A landscape with many peaks, sampled at points; each row gives a point and its height.
A climber steps from a point to whichever of its 2 nearest points has the largest rise for the distance, and stops where none of them is higher. Distance is the straight distance between rows; heights are no part of it.
k249: [ 14  14  31  -9 -18  26 -18  -7   9   5  14 -20 -15  25  -4 -26  35  12
 -16   1   5 -13  -1 -31   3  13 -11  -6  38  31 -18   4  27 -16 -25 -21
  18  15   0]  height 10.4
k92: [ 23   1   5  12  -8  -4  26  24  -2   1 -26 -20  14  34 -25  -5 -13 -22
 -19   5  24  34   6  -7   1  12 -13 -20  23 -44 -19  -6   2 -10 -12  -4
 -13  -9 -16]  height 28.3
k333: [ 10   3  -5 -18  -3  14 -30  25   8   8 -10 -17  -3 -22  -5 -20  11  -7
 -10   9  36  13 -22   8  36  -3   7  21   1 -28  -3 -24 -15 -63  18   5
  -5 -16  18]  height 54.8
k477: [ -9  -8 -16 -14  30   2 -15   1   6  15  18 -20  15 -10  31  17  -9 -33
 -12 -16  16  21  14  34   3  -1  -8  -5  17 -32   3 -31 -12 -44  22  14
  44  19  16]  height 39.5
k455: [ -9  -4   2 -38 -11   0 -47   0  -9  22   4  10   3  -6  -6  -5  -7   6
 -21 -27 -24 -29  -3 -13  23   4 -13  10  13 -10  39  -8   5  -2  -2  22
  17  20  -1]  height 14.1
k959: [-24  32 -12  18  15  18  -4   3   6   3  25  15 -12  13  -1  12  12  29
   0 -37  -6 -29 -15  -3  -4  37  11  -4  21  23  42  35  12  19   7 -10
  11 -33   9]  height 25.5
k562: [-12 -20  -7  15  35  12 -20  -6 -13  -5 -24  -8  -4 -18  -9   0 -46 -44
   4   3  20  36  -6  24 -22   5 -15  23  -6   6  21   2 -11   8  25 -15
 -31   6  12]  height 45.4
k321: [ -1  -1 -21   2 -33  -9  -8   9  10 -12  11  13  24  15 -29  -2   9  21
 -20  12 -20 -15   2 -23 -16  18 -21  22 -26  16  -6 -32   1   8 -32  24
  -1   0 -15]  height 5.0
k968: [ 25  -3   3  19 -46  19  42  17 -11  -6   8  -4   1  13   0   4  18  18
   1  13 -26  18   2 -10  -9  13  20  -5   4   7 -27   6  -1  -1 -28  15
 -14  -1 -11]  height 27.1
k459: [  9  17   4   3  -1  10  35  17 -15   2 -13  -6  24   7  16  33 -12  -1
 -17  -5 -23  38   9   8 -14 -21  27  25 -11 -16 -13 -15 -18  23 -33  23
   0  -5   7]  height 28.2
k73: [-10 -12  24  22  13  32  23  14 -20 -17 -10   8  -8   5   3  -3 -20  14
  18  -8  -5 -14   0 -19   9 -32  10  20   2  46   0  27  21  -1  -3 -24
   6   9 -12]  height 35.7
k857: [-10 -18  -3  -9   8  -7   0 -21 -11   0 -22 -11  -8 -24 -41 -11 -13 -29
  18  15  17  24  -1  17 -28   2 -22  33 -22  -3  -2   8   0  11  26 -24
 -23   3  24]  height 42.0
k754: [  6   7  14   2   6  11  -6  30 -25   1  11 -24  31  16   7  14   1  10
 -22   2  -3  25  21  -4  -3 -14   8  32  40  10 -16 -33 -21 -27  -8   9
  36  20   2]  height 45.1
k475: [-23 -28   6  -3   5 -23  30  -1   4   7  -9  13  21  17 -25 -16 -11 -20
  30  39  -8 -10   3   1   8 -14 -17 -32 -27 -21  16  -3   9 -15  -9  40
  16  -8 -32]  height 4.2
k660: [ 23  10  11  28   4   5  35  12 -24 -23  -1 -31  11 -16  30   6 -24 -12
  -5  -7  12  42   2   4 -30  -6  28 -21 -11  -3  -9   6  -8  11  -3  -4
 -36   0  -1]  height 30.9
k32: [ 14  21  10  11  10  -8  27 -11  -7 -21 -11 -32   5 -33  26   3  -6 -11
  13  -5   8  38  20  20 -38  11   7 -16 -42   0  -7  -4 -13  20   6 -14
 -27  11   5]  height 28.5
k583: [-19 -14  -6 -23  33   8 -29 -23   8  21  20 -11  17 -18  29   7   2 -21
  -9  -7  -1  13  24  25   8 -15   7  -2   9   0  -2 -27 -15 -13  24  17
  27  19  35]  height 43.4
k320: [ 10   1  16 -16 -33   9   2   3   9  -6  19 -17 -11  16  -6 -24  35  16
  -9  -1 -18 -15  -3 -37  12   4 -10   0   8  26  -5 -12  20 -21 -38   7
   3  11  -7]  height 8.6
k261: [ -6   7 -19 -29 -23 -14   0 -11   6   8  26  24 -17   5   8  22   6  21
 -21 -20 -25 -30 -10  11  24 -26 -14 -10 -15 -14   1  26   7   4 -19  20
  17  -8  20]  height 61.5
k769: [ -2 -16  11 -32  -6  27  19  13  -2   6  21 -19  -9  12  37  -6   2  15
  -2  16 -45 -17   2 -25  22 -39  11   2  10  18  -9  38  14  25  -2 -40
  -5 -13  20]  height 44.2
k202: [ 16  12   9  15  -2  -5 -15 -15   1 -11   0 -17   4 -36  -6  -6  26  10
  16 -19  15  13  -3   7 -15  20  -3 -15  13  -6  -2 -21 -16  -5  18  20
  -6  31  -5]  height 33.6
k654: [  6   0   3 -48 -13   1 -13  -4   5  30  14 -10   6  -8  37   0  19  21
 -16   0 -24 -16   8   6  20 -30  17  -1   4 -47  26 -12 -15  -5   7  17
  30  -7   7]  height 46.5
k724: [ 16   5   3   6  22   4   2 -15   3   2   5  -1 -38   9  12   5  -5   6
  10 -19  18  -5  -8   7  -6 -18 -31   0  12  25 -29  27  39 -20  -8 -30
  13  14 -14]  height 9.2
k446: [  2   4   2  16   8  18   4  33  -7 -10   7 -23  18  -4  -1  28  -6 -12
 -25 -12  26  27   2  -2 -22  -3  16  14   3  11 -21 -21  -7 -20  -9   3
   8  10  -3]  height 38.7
k770: [ -6 -13  11  27   2  30  27  28 -12 -25 -10  12   9 -16  12  10 -23   5
  11   4   1  11   1  -6   6 -24  25  30 -22  30  -5  18  -7  -6 -21  -1
  -2  17 -16]  height 32.1
k427: [ -3  23  18  -9  17   6  10 -29 -44   5 -13  13 -32  16   5 -20 -12  -1
   1 -21  19 -34   2  -1   3 -23  -9  10  27   3 -16  25  51   0  13 -31
  45  52  -4]  height 11.8
k986: [-32 -13   4 -18   2 -33   2 -20  29   6  12  21  21  -3 -23   5  13 -10
   5  21  -9 -34  14 -17  -9  -1  -8  17 -33  15  27  -2  18  22  11 -15
  10  -8  39]  height 31.8
k786: [  0  12 -19  -1 -25 -26 -26 -12  18 -10  -1  29 -21  -3 -32   4   4  18
   1 -13   7 -23 -25  14   8  10 -35 -22  -2 -10   1   4   3   3   6  19
 -18 -16   0]  height 47.3
k621: [ 12  -3  16  -6 -21  15  -9  23 -15  25   6 -16   0  42  -3  19   3 -21
 -56  -3  14  17   3  -7 -15  14   9   4  34 -31 -12  16  13 -12 -21 -19
  20   0 -20]  height 36.2
k572: [-18 -38   6 -39 -11  -3 -21   0  -1  22 -16  -5  37  -4 -32  -9   3 -19
  -9  25 -12  -1  13 -23   1  10  13  21 -10 -17  31 -21   6   3  11  12
   6  -4  21]  height 39.3
k226: [ 13   9   6  34   5  -5 -13 -17   0 -28 -10   2 -15  -5 -26 -10  -7  27
  31 -17  -1   6   8  -6 -13  21 -34  -3  38  25 -20  14   7  23  21 -10
 -26  13 -20]  height 20.0
k122: [-13 -48  14 -16 -15  -6  17  13  19  17   1 -11  30  26 -35  -8   6 -34
   9  35  11  -9 -11 -22   8   0  -1 -33 -15 -22  18  -7  14 -33  -2   4
   5 -21 -14]  height 6.5
k981: [  4   3   4  -8 -21  -9   7   5 -15  -8 -14 -13  15 -26   5 -27   8   2
  16   5  -9   0   4   1  25 -11  24  35  -9 -23  12 -30 -28  10  -8  12
   3  32 -24]  height 28.6
k593: [ 19   7   7  21  -9  12 -19 -15  -9 -12  -4  -5 -49  12  17  13 -22  -2
  -8 -18  36  14 -30  12  -2  -1 -24   0  38  19 -37  39  29 -13   5 -58
 -18  15  -7]  height 7.5
k676: [  5 -11 -16  -1 -14 -16   2  18   4  -3 -15  -3  16  17 -36  -3 -27 -10
  -2  20   4  11  10  -3  -1   7 -33   3  20 -29 -12   0 -10   1  23 -10
  -8 -14 -15]  height 24.6
k391: [-12 -19 -21  22   8 -46  15 -10   7  -4 -19  23  16  -3 -19 -13 -34   3
  18  41   6   3   9  25 -12   6 -29  -5 -29 -11 -19 -20  -5  19  14   9
  -4  -6 -38]  height 3.1
k55: [  5  14  -5 -32   9  -1  -5 -11   2  33  19 -19  22 -22  50  -6  11   6
 -19   4 -11  -2  26   9   1 -19  17  12  17 -37  24 -47 -27 -25  -9   7
  40  22  -5]  height 40.5
k507: [  9   0 -15   0   2 -17  38   6   0  -2 -14  -7  26   0  17 -24  -3  -3
  15  16 -10   3  13  18  11 -11   6  -1 -19 -43   0 -39 -22  -6 -23  28
  15  11 -29]  height 32.2
k678: [ -7 -36  10 -16  23 -17  -5 -16  34  24 -10   2  -6  -3 -22  -4   2 -16
  36  29  27 -23 -12 -15 -28   6 -47   2  -2  11 -22  -7  18 -29  -2 -33
   9  -2   0]  height 16.5
k206: [  1  -1   6   1  25  -6  17  -2  32   4   9  12   1  19 -24  -3  19 -13
  21  -3  10 -27  -4 -25 -26  14  -6 -25 -28  21   4  -6  37 -11 -40  19
   9  -8 -19]  height 22.7
k211: [  7  20  -4   9 -41  14  21  23 -27  -8 -19   5  24  24  13  24   7  28
 -13   1 -53  26   4   5   0   0  23  29   7 -14   1 -24 -23  20 -36  50
   1  -3   0]  height 25.0
k42: [ -3  33 -26   4   7 -39  32   7  -2 -23 -41  -5  23  15  21 -30 -15   1
  14   8   5  21  10  40  13   1  -8 -16 -28 -43 -16 -40 -22 -11 -14  36
   7  15  -4]  height 36.0
k114: [ -1 -14   9 -33  -1  11   3  23   6   8  18  -7   9   1  26  11 -13  10
   1   9 -41   1   1 -14  26 -39  12 -16   9  -1   3  31  -9   9  17 -15
 -34 -38  23]  height 50.6
k646: [  3   4 -26  25  15   8  34 -21  -5  -6  14  20 -37  24  18  18 -15  22
   2 -20   4 -21  10   9 -14   0  -3  -5  -1   2  16  50  35  23 -10 -40
  16 -27 -22]  height 30.3
k501: [-12 -22 -18  -5  42 -33   7 -18  26  10   4   9   1  -6 -16  11  -1 -14
  20  12  16  -9   3   4 -32  -6 -50   5 -30   5 -26  -4  13 -15   1 -12
  10   0   6]  height 18.5
k687: [ 14  -3   5   4   1   8  10   7  -1  -4 -15   1  -8 -22   0   0   0 -13
   7 -16  30  13 -21  19  16 -24  13   9 -28  -6  -5   3  -2 -35 -10  28
  -7  13  -5]  height 43.3
k738: [ 11 -10   4  -7 -30 -18  13   6   6 -15  14 -16   9  12 -37 -25  12  13
   2  10  -9 -25  -4 -37   1  -5 -35  22 -25  16 -14 -28  19  -7 -38  14
  -9  14  -8]  height 6.6
k985: [  1 -10   4 -17  36 -19  15 -17  12 -16  14   1  -3  -7   2  -9  24  12
  41   2 -18  -4   7   7  12 -30 -27 -26 -14  27 -21  -2   5 -14  -8  24
  -9  19   2]  height 6.3
k996: [ -6 -13   9 -11  15  11  -3 -27  17  -8  17  10   7 -22  10  -8  24   3
  26   0  -9   5  15  -8  11  -2  28  27 -28  24  -1 -23 -12  11   8  10
  -6  -2  29]  height 23.5
k854: [ -9   1  18   4  13  14 -15   6  14  15  -3  21  14 -30   6  20   8 -17
  -2   4  -1   1  20  -4 -21  38  43 -16 -13   1  39   6 -17  31   8   7
  -4  -4 -13]  height 40.6
k942: [ -3  -6 -14 -14  12  10  -9  -1  11   0  13  -3   5  -6   6 -16   7  18
   2  -1 -33 -29  12  -6  28 -35  -6  20  -8   9   1  -7  -7  -9 -26  17
  24  23 -13]  height 10.0
k408: [ -9  23  11  -6  41  17  -6 -28 -12   5  -3  -5 -29   5  -4 -18  -2  12
  25 -22  16 -44 -19 -11  20  13  -1  -3  33  11  22  30  28   1  45 -30
  21  -3   8]  height 15.0
k728: [  1  -4  -8 -25  -4  -5  -3  13   1   5  42 -14   1  17  33  20   5  19
 -18  13 -38   7  16  -6  13 -34  -8 -35  14   1 -15  27 -18  -9  10   5
  -2 -33  27]  height 53.8
k749: [ 11   1   5  -9   3   2  15 -22  16 -21  32  -1  -8 -15   8  -4  39  21
  17   5  -6  -7  17 -16  -3  -4   5   9  -6  23 -15  -9  -3   6   0  -9
 -20 -11  37]  height 23.6
k665: [-12  30   1  23 -11   3  22  15 -24 -15 -36   3  16 -11  40  12 -24   6
 -10 -23  -8  37  -5  38   5  -6  44  10  -8 -13 -11 -14 -26  22 -11  39
   2   7  10]  height 31.6
k324: [-26 -20  -1  19  13 -34  22   2  14   6  -9  25  24  -2 -11   5 -23 -20
  19  47  -5 -11   4  23  -9   2 -21 -39 -36  -9  10   0  -4   2  13  23
  -3 -25 -35]  height 2.7
k983: [ -6  32   9  15  20  16   3 -16   1  -3 -13 -12 -21  25 -23 -33  -8  28
  22 -33  10 -27 -24  -9  18  20 -19   2  39  24   4  36  39  22  23 -31
   3 -10   2]  height 16.4
k994: [-21 -17  -6 -24  26   9 -35   9  -8  20  -5 -18  16 -10  14  14 -18 -28
 -22  -2  -8  20  15  20   7 -13   2  33  12 -15   3  -5 -18   3  41 -22
  10   4  38]  height 48.6
k997: [ 31  10   6  12 -23  10  16  -3  -2   5   2 -22  -7  30  -9  -7  -6  -8
 -38   3  20  28  -3   5  -2   3   0  -5  27 -41 -29  11   7  -9 -26 -22
   3  16 -27]  height 32.0
k438: [ 12  23  16  -5  29  -2   6 -33 -20   5 -13   3 -51  21   2 -16   9   7
  11 -17  28 -17 -10  13  -3 -13 -22  21  16  15 -30  38  53 -11   4 -36
  26  26   3]  height 10.5
k912: [ 18  -8  -4  26  -3   5  25   9   5 -13  12  -2  -1  11 -10  15  -2  14
   4   2  -9  19  -1 -19 -10  -4 -15 -25  -7  15 -33  13  10   2 -27  -1
 -29 -20 -18]  height 30.6
k766: [-11  -3 -14   5 -11 -33 -34 -19   8  -4 -22  27  -7 -18 -36 -10   5  -5
  24   6   7   2 -30  17  -3  13 -37  -8 -12  -4   6 -20 -12   0   9  50
 -29   2   6]  height 43.1
k366: [  3  -2 -16 -21  11  -6   3  16  -9  -6  25 -24  -2  19  12  12  -5  -2
 -22   5 -10  16   8   0  19 -34 -20 -15  22 -11 -22   1 -21 -25   9  10
   4 -16  23]  height 62.6
k978: [ -7  43 -45  17   7 -42  12   5  -2 -19 -45  -5  14  12  29 -25 -41  -5
  -8  -3  -2  38   9  50   4  13   4 -23 -21 -19 -29 -23 -35  23  11  13
   5  -4  14]  height 39.9
k661: [  4  20  -7  18  -3  13  -1   0   7   6   5  27  -8 -36  12  27  36   9
  -7  -9   2 -11   2   4 -25  22  35   4 -14  -2  20   7 -22  13 -15  -9
   2  -8  14]  height 37.2
k238: [ 21  -1  -3 -21  19   6  -4  31  -5   5  11 -32  13  18  16 -12  -1  -6
 -20  10 -14  13  26  -5  16 -27 -11  20  37  -5 -32 -16 -20 -24  17  -6
  34  -2  17]  height 53.1
k586: [ 10 -17  -9  19  -8 -13 -16   2   1 -12  -4 -12  -9  11 -33   3 -25   2
   7  -9  -3  18   5  -5 -17  21 -43 -20  40 -10 -20  18   2  21  34 -13
 -36  -6 -19]  height 21.9
k294: [ 20   1   0  19   1  -9  30 -15 -19 -21 -20   7 -33 -14  -2   0 -26  19
   5  -7   5  22  11  28 -15 -10  -5  13 -27   1  10  41   7  31  -4  -9
 -38   6 -10]  height 35.5
k928: [ 15  12  16  13 -25   3 -18   0  -2 -11 -10  -2   8 -20 -25  -6  20  -2
   3   4   8  19 -16   0   1  35  18 -10 -13 -15   7 -34 -25   2  -6  40
 -34  14  -3]  height 36.6
k377: [ -2 -26  13 -20  -1  11  17  27  11  10  -9 -15  13  17  -8  -2  -9 -24
   0  25  -3   2  -3 -24  14 -15  13  -9 -22 -11   0  11   3  -9  -2  -3
  -6 -14  -2]  height 8.8
k713: [  3  12  -9  39  -8   2  -2   4 -10 -24 -16  20  -3 -18  10   0 -14  24
  -1 -18  26  12 -19  37  18 -24   3  25 -24   2 -21 -13  -3 -25 -16  41
   6  32 -34]  height 38.5
k190: [ 11   0   2 -21  -3  17 -28  47 -10  23  -2 -21  17  21   1   9  -2 -13
 -31  -6  17   6   8   2  10   5  20   7  39 -29   5   5   1 -22  -3 -15
  24 -22 -23]  height 41.4
k397: [  3 -17   6  -3  -4  16 -26  14   2   9  24 -19 -14  13  11  11  -5  -1
 -19  -9  -5  -4   6 -20  -7   8   0 -17  47   8  -4  25   1   9  16 -46
  -9  -8  -6]  height 11.0
k555: [  2 -20 -14  -4  -6 -26 -12   1  21   7  16   1  -5   4   4  -4 -20 -10
  12  28   4 -20 -11 -20 -18   4 -38 -18  14   1   0  21   2   8  25 -58
 -34 -28 -14]  height 7.6
k889: [-33 -21 -27 -14  22 -10 -32  11   1  15 -17   1  15   4   8   7 -42 -38
 -11  12 -22  24  11  23  18   2   4  21  17  -9  13  -3 -35  24  43 -11
  -3 -12  26]  height 53.4
k827: [  1  -3   2 -41 -12   1   6  -6  -1  30   4   0 -18  -3  20  16  15  -4
 -11 -14 -11 -13 -11  10  21 -39   5 -27  -2 -42  17  13   4 -13  -8  31
  19   3  18]  height 53.2
k10: [-36  -5 -33   0   8 -44   8   7   9   3 -22  10  29   9   6  14 -47 -26
 -14  25 -17  12  10  23   1  -8   6  18  -7 -10   4   0 -36  38  21  -3
  -9 -17  13]  height 47.8
k940: [  6  15  -3  27   6  20  22   1   1 -13   2  26 -15 -43  31  16  16   4
  13  10  14 -14  -3  -7 -18  23  52  13 -30  22  27   8 -18  23  -7 -25
 -21 -21  15]  height 34.7
k853: [ 16  -7   8 -32 -13  23 -43  32 -11  26  -2 -30   2   4   6 -19  19  -1
 -30   4  29  -3  -2   0  31   6  14   4  20 -29   2 -10   4 -45  10   2
  15  -9   4]  height 47.7
k508: [ 15  15   3  -6 -11 -15  29 -22  -1 -14   9 -14  -1 -25  -8  11  25  -1
   2   6   3  19  18   0 -36   6  12  -5 -18  -5 -20  -2 -12  34   0 -18
 -28  -4  29]  height 26.2
k381: [-14   9 -24  18 -21 -26  -3   8  10  -9  11  21  28  -1 -14  14  15  11
  -8  29 -22 -19  -6  -6   0   9  -3  15 -40  29 -29 -32 -14  12 -20  27
  -2  -4   1]  height 3.6
k529: [  1  17  -1  22 -21   7 -18  -1  -7  -1 -15  35 -18 -10 -24 -10  18  11
  -4 -44  11 -31 -22 -12  16  22   9   3  -4  -1  41   3  15  -2 -26  22
   1   7 -16]  height 17.6
k740: [ 17  -3   7  -1 -18  23 -22  19   3  -6 -10   0 -16 -33  -9 -11  18   3
   5  -2  28  -4 -40  -1  28  -6   5  30 -10  -1 -10   1  -2 -35   1  12
 -13   2  -2]  height 48.2
k439: [  3 -15  11  -1   1  19 -32   4  13   8   4  -6  -9  -3 -26   5  12 -20
  -4 -12  14  -7  -7 -17   0  22   0 -12  14  10   0  18  14 -10  11 -17
  -8   3  -3]  height 12.9
k49: [  5 -12 -39  34  20 -36  -2   0   5 -10 -16  23   2   1  -3  12 -39   6
  21  27 -12  14   2  23 -24  -2 -27  -5 -39  24 -18  -1  -7  22  11   0
 -33 -16 -23]  height 4.5
k792: [  5   3  -8   1   3 -26   0 -24  -7  -4 -32  13 -22 -17 -45  -5 -10   7
  22   8  12   5   4  23 -11   9 -16   5 -20  -9   8  22  -6  31  19  -6
 -37  -5 -12]  height 38.6
k834: [-21  33  32   2  -7  23   1 -12 -25 -16  15   6 -19   8   1  -9  34  26
  18 -18  18 -22 -27 -31   8  18  53  16  25  36  23  -6  13 -20  14   3
  14 -11  38]  height 21.5
k301: [ 11 -20  21  -8   5  36  -6  11  11  17   8 -13  -6  -9  -1   5  24 -16
  -6   6  14   2  -3 -23   1  -1  31  -5  -8  18   8   6  15 -23   3 -21
  -9  -4  11]  height 11.2
k838: [-13   4  25 -14  14  17  -3 -18 -31  15 -21  20 -14   5  -3 -13 -14   5
  11 -24  -2 -54  -2 -10  21 -11   4 -11  33   0  31  18  39  12  36 -20
  42  38  -5]  height 13.4
k664: [  7  20   4  24 -10  10  -2 -11  14 -12   1  -2 -15  27 -26 -20  12  32
  23 -22  -6 -10 -10 -25  -6  35 -28 -10  52  18 -14  30  17  32  -1 -28
  -6  -6 -12]  height 18.3
k588: [-17 -36  19 -45  -4 -14   4 -27   0  24   4  -2  21   3 -24 -20  10 -17
   0  30 -18 -18  11 -18  -5 -12  -3  13 -20 -11  26 -19  21   0  18  -1
   8  -6  45]  height 35.4
k672: [ 20 -25  -7  -5  12   9 -21  10  11  -4  32 -28   9  11  18  -3  -9  -6
  -5  20 -16   2   8 -23 -18   7 -11 -32  36   6   4  12  -3  14  19 -52
 -26 -24 -19]  height 9.4
k72: [-12 -24  14  -8   9  12 -21  19  12  20 -13   4  29 -10 -30   7   0 -30
 -10  16   1  11  13 -13  -6  30  29  -1  -6  -6  37  -8 -23  16  12  10
  -2  -3 -16]  height 44.3
k551: [-11  21  21  21 -20  23 -14  -3 -10 -14  -5  26 -14  -9 -18   7  36  14
   9 -32  19 -22 -25 -22   8  21  36   0  12  22  32   4   7 -18 -17  27
  -2  -1  11]  height 19.2
k581: [ -1  24  22   7 -32  25  -7  -4 -10   8  22   3 -35   2  34  14  19   6
 -26   1  26  13 -17  -4 -26  -5  30  -3  32  18  -3  28   1 -15  -5 -48
   4  -1  25]  height 4.6
k428: [ 15  -4 -17  32 -55  25  46  19 -18 -15 -14  15  11   4  17  11   6  37
   5  13 -41   6   6   2  -4   4  28  25 -20   3  -3  11 -15  12 -30  24
  -3   2 -13]  height 24.5
k932: [ 12 -29  -4 -12   4   3 -31  -2  24   8  -1  -9  -4 -17 -25  -7   7 -24
   2   2  28  -6  -9  -4 -19  28 -29  13  14  -3 -13 -12   1 -28  15 -26
   6   1  -2]  height 14.5
k15: [ -5   5  -6 -17 -14   0 -25   0 -16  21  13  -3   4  -6   9  -7   1  16
 -14  -9 -37 -15   3 -32  38 -12 -13  23  -2   0  29 -43  -3 -20 -42  30
  22  29 -22]  height 12.0
k111: [ 11   8 -19  28  28  -3  31 -25 -16 -19 -20  28 -49   4  13   3 -18  36
  24 -16  15  -3   7  29  -6 -16  -9   0 -22   0  15  40  28  23  -2 -26
 -21 -19 -32]  height 32.9
k371: [-11 -10  -1 -14  -3  -1  -8   3   9  -3   1  -2  18 -28  11 -27  21   5
  11  17 -13  -1  11  -1  26   0  37  46 -21   2   1 -27 -36  26   7  -2
   0  16   5]  height 26.0
k505: [ 20   6  18 -19 -17  21 -41 -15   6  29  10 -15 -19  18   8 -27  37 -10
 -34   4  17 -27   5 -23  -2  25  -5  -4  19   3   7  -8  31 -21 -19 -25
  31  18  -7]  height 8.7
k70: [-16  29 -40  20   7 -25   5  11  -6  -1 -34   4  13   5  27  -4 -46 -16
 -18   4  -6  30   9  35   0  17  15  -6 -11 -13  -9 -17 -34  57  15   4
 -12 -13  14]  height 43.0
k526: [-36 -23 -22   9  28  -4 -28   3 -15 -11  -6 -15   8   6 -20   7 -46 -52
   5  13   7  35  -1  23   0  20 -29   6  15  -9   5  -8 -27   6  38 -11
 -16  -4  23]  height 48.7
k650: [-15 -20   6 -30   6  -7  24   1  26  11   3  21  20  -6  -9  -3   7 -17
   3  13 -16 -37  11 -24  -5   0  13  15 -49   2  38  -4  16  13 -26  -6
  22  -2  -3]  height 28.4
k153: [ -3  -6  -2   7  55 -17  15 -12  26   1  -4  22  -5  -5 -18  10  12  -9
  37   6  14  -8   0   0 -36  21 -20 -20 -31  25  10  -2  12   1 -14   4
  -1 -20 -10]  height 20.5
k268: [ 26  10  -5  38   4  19  18  17  -9 -15  10 -14   3  -3  12  25 -14  -2
  -8  -6  16  32 -10  -1 -28   4   3 -29  -8   4 -28  -1  -9 -16 -15  -4
 -26  -8 -20]  height 34.0
k456: [-16  21  -3  -4   4  -7 -23   9  -9  13   5   4  13  -4  37  26 -18 -19
 -19 -36  10  18  22  44   2   8   8   0  32 -39   9 -20 -18  -7  10   4
  41  27  -8]  height 35.6
k352: [ -2  22  -2  44 -14   5  27  18 -15 -24 -28  -3  17  -5  28 -10 -30  15
  -1  -9   8  40 -14  39  18   0  33   4 -26   1 -27 -24 -21   1 -15  40
   0  18 -22]  height 34.3
k152: [ -9 -21  -3 -14  11   2   3  10  23  17   8  18  16   9 -23   4   2 -13
  -9 -13  -3 -24  12 -26 -10  -1 -10  -4 -24   7  23   2  21   1 -34   7
  30   6 -11]  height 25.6
k947: [-13   4 -22  -1 -35 -26  -4   1  16   0  21  30   3  16  -8  25   1  25
 -22   0 -12 -32 -17   8  10  -4 -31 -35 -24  -8  -1   7  11   0  -5  26
   2 -28   0]  height 53.5
k899: [  1  13  17   1  -9  -3 -31   2 -17  12  -1  -7   7 -18   2   0  -1  -5
  -8 -28  20  19   6  12  -4  10  14 -18  32 -36  21 -22 -16  -9  23  16
  21  32 -10]  height 32.3
k112: [-16  -7   7  -4 -18   5 -36  -6   1   4 -25  28  -1 -11 -26   2  -8   0
 -11 -28 -13 -19 -10  -6  30  11   4  15 -11  11  47  -3   9  14  -5  44
   2  16   0]  height 15.9
k976: [ -5  -5  -9 -12   8 -26  21 -11  10 -16  16   8  -1   1   1  -1  20  10
  22   9 -27   9   6  19  15 -37  -4   4 -35  27 -27 -11 -13   2 -21  47
 -15   8  12]  height 4.8
k876: [ -3  25 -10  13   0   8  12 -13  10  -2  10  27 -26  12   1  18  12  10
   0 -32   1 -26 -11  -6  -1  19   2 -24   7  -5  25  42  13  17  -9 -10
   2 -37   5]  height 27.6
k794: [  7  17  26  -1  -4  18   7 -26  -9   1  29   1 -17 -11  19  12  42  22
  12 -21  -8  10  18  -2  -5   5  24 -36  41  -4  10  12  -4  13  13   8
  -7  -2  33]  height 2.2
k71: [  2 -25 -23  13   4 -34   2   1   9 -12  11  11  13  15  -6  21 -36 -15
   3  22  -9  -8   2  -4 -34  -3 -46 -27 -15  13 -15   6   8   6  22 -16
 -35 -31 -26]  height 5.9
k231: [-11   6 -10   4 -14 -12 -18 -11   6   2 -38  17   7 -17 -35 -18   1 -23
   9  17  21   4 -24  15  -3  34   8   0 -30 -17  17 -31 -20  14   2  36
 -17   0  -3]  height 39.8
k878: [  6 -14  26   4   4  32  27  13  -9 -11  -4 -12  -9  12  12 -17  -3  10
  11   3 -24  -6  -1 -27  20 -31  13  -8   9  35 -14  44  18   4  -6 -26
 -13   3   6]  height 39.4
k980: [ 11  33  26   0 -12  20  -2 -30 -10  16  18  -3 -40   2  17  14  32   1
 -17 -14  20   2  -6  -8  -2   6  30 -18  38   3   9  25  13   3   6 -24
   5  -1  34]  height 3.4
k474: [ 23   9  24   8 -14  16 -12  -4 -14   0  18 -13 -40   6  43   8 -16 -14
 -32  -2  40  21 -22   4 -20 -16   9 -15  38  19 -30  26  10 -32   4 -56
  -5  12   5]  height 6.1
k88: [ 13  -8   7 -25   5 -19   1 -20   6 -11  29 -17  -1  -2   8 -30  20  22
  22  14 -35 -24  15 -14  26 -31 -35  -5  -2   5 -18 -18   4 -22  -6  26
  13  18  -4]  height 8.0
k655: [-32  34   6  23  14  22 -11 -14  -4  -9  30   0 -10   5   5  14  24  26
   4 -32  13 -25 -20 -21  -9  31  31   7  35  39  28  12  12   5  26 -20
  20 -27  22]  height 23.8
k616: [ -7  -5 -13  17  -4 -43  17 -13  14 -22   9  13  27  11  -2  -5  11  -1
  21  31 -28 -10   7   9   7  -5   1  -1 -43  25 -28 -41 -20  23  -4  37
  -6   0  -8]  height 3.3

Two climbers start at each pair of points below. Name the first point that both come to, or write none.
k985 / k996 => k889
k555 / k324 => k439
k551 / k899 => k889
k371 / k377 => none
k501 / k676 => none

For each start below, name the point where the climber stops.
k794 => k268
k49 => k72
k593 => k333
k475 => k72
k616 => k889
k983 => k333
k459 => k333
k529 => k889
k111 => k889
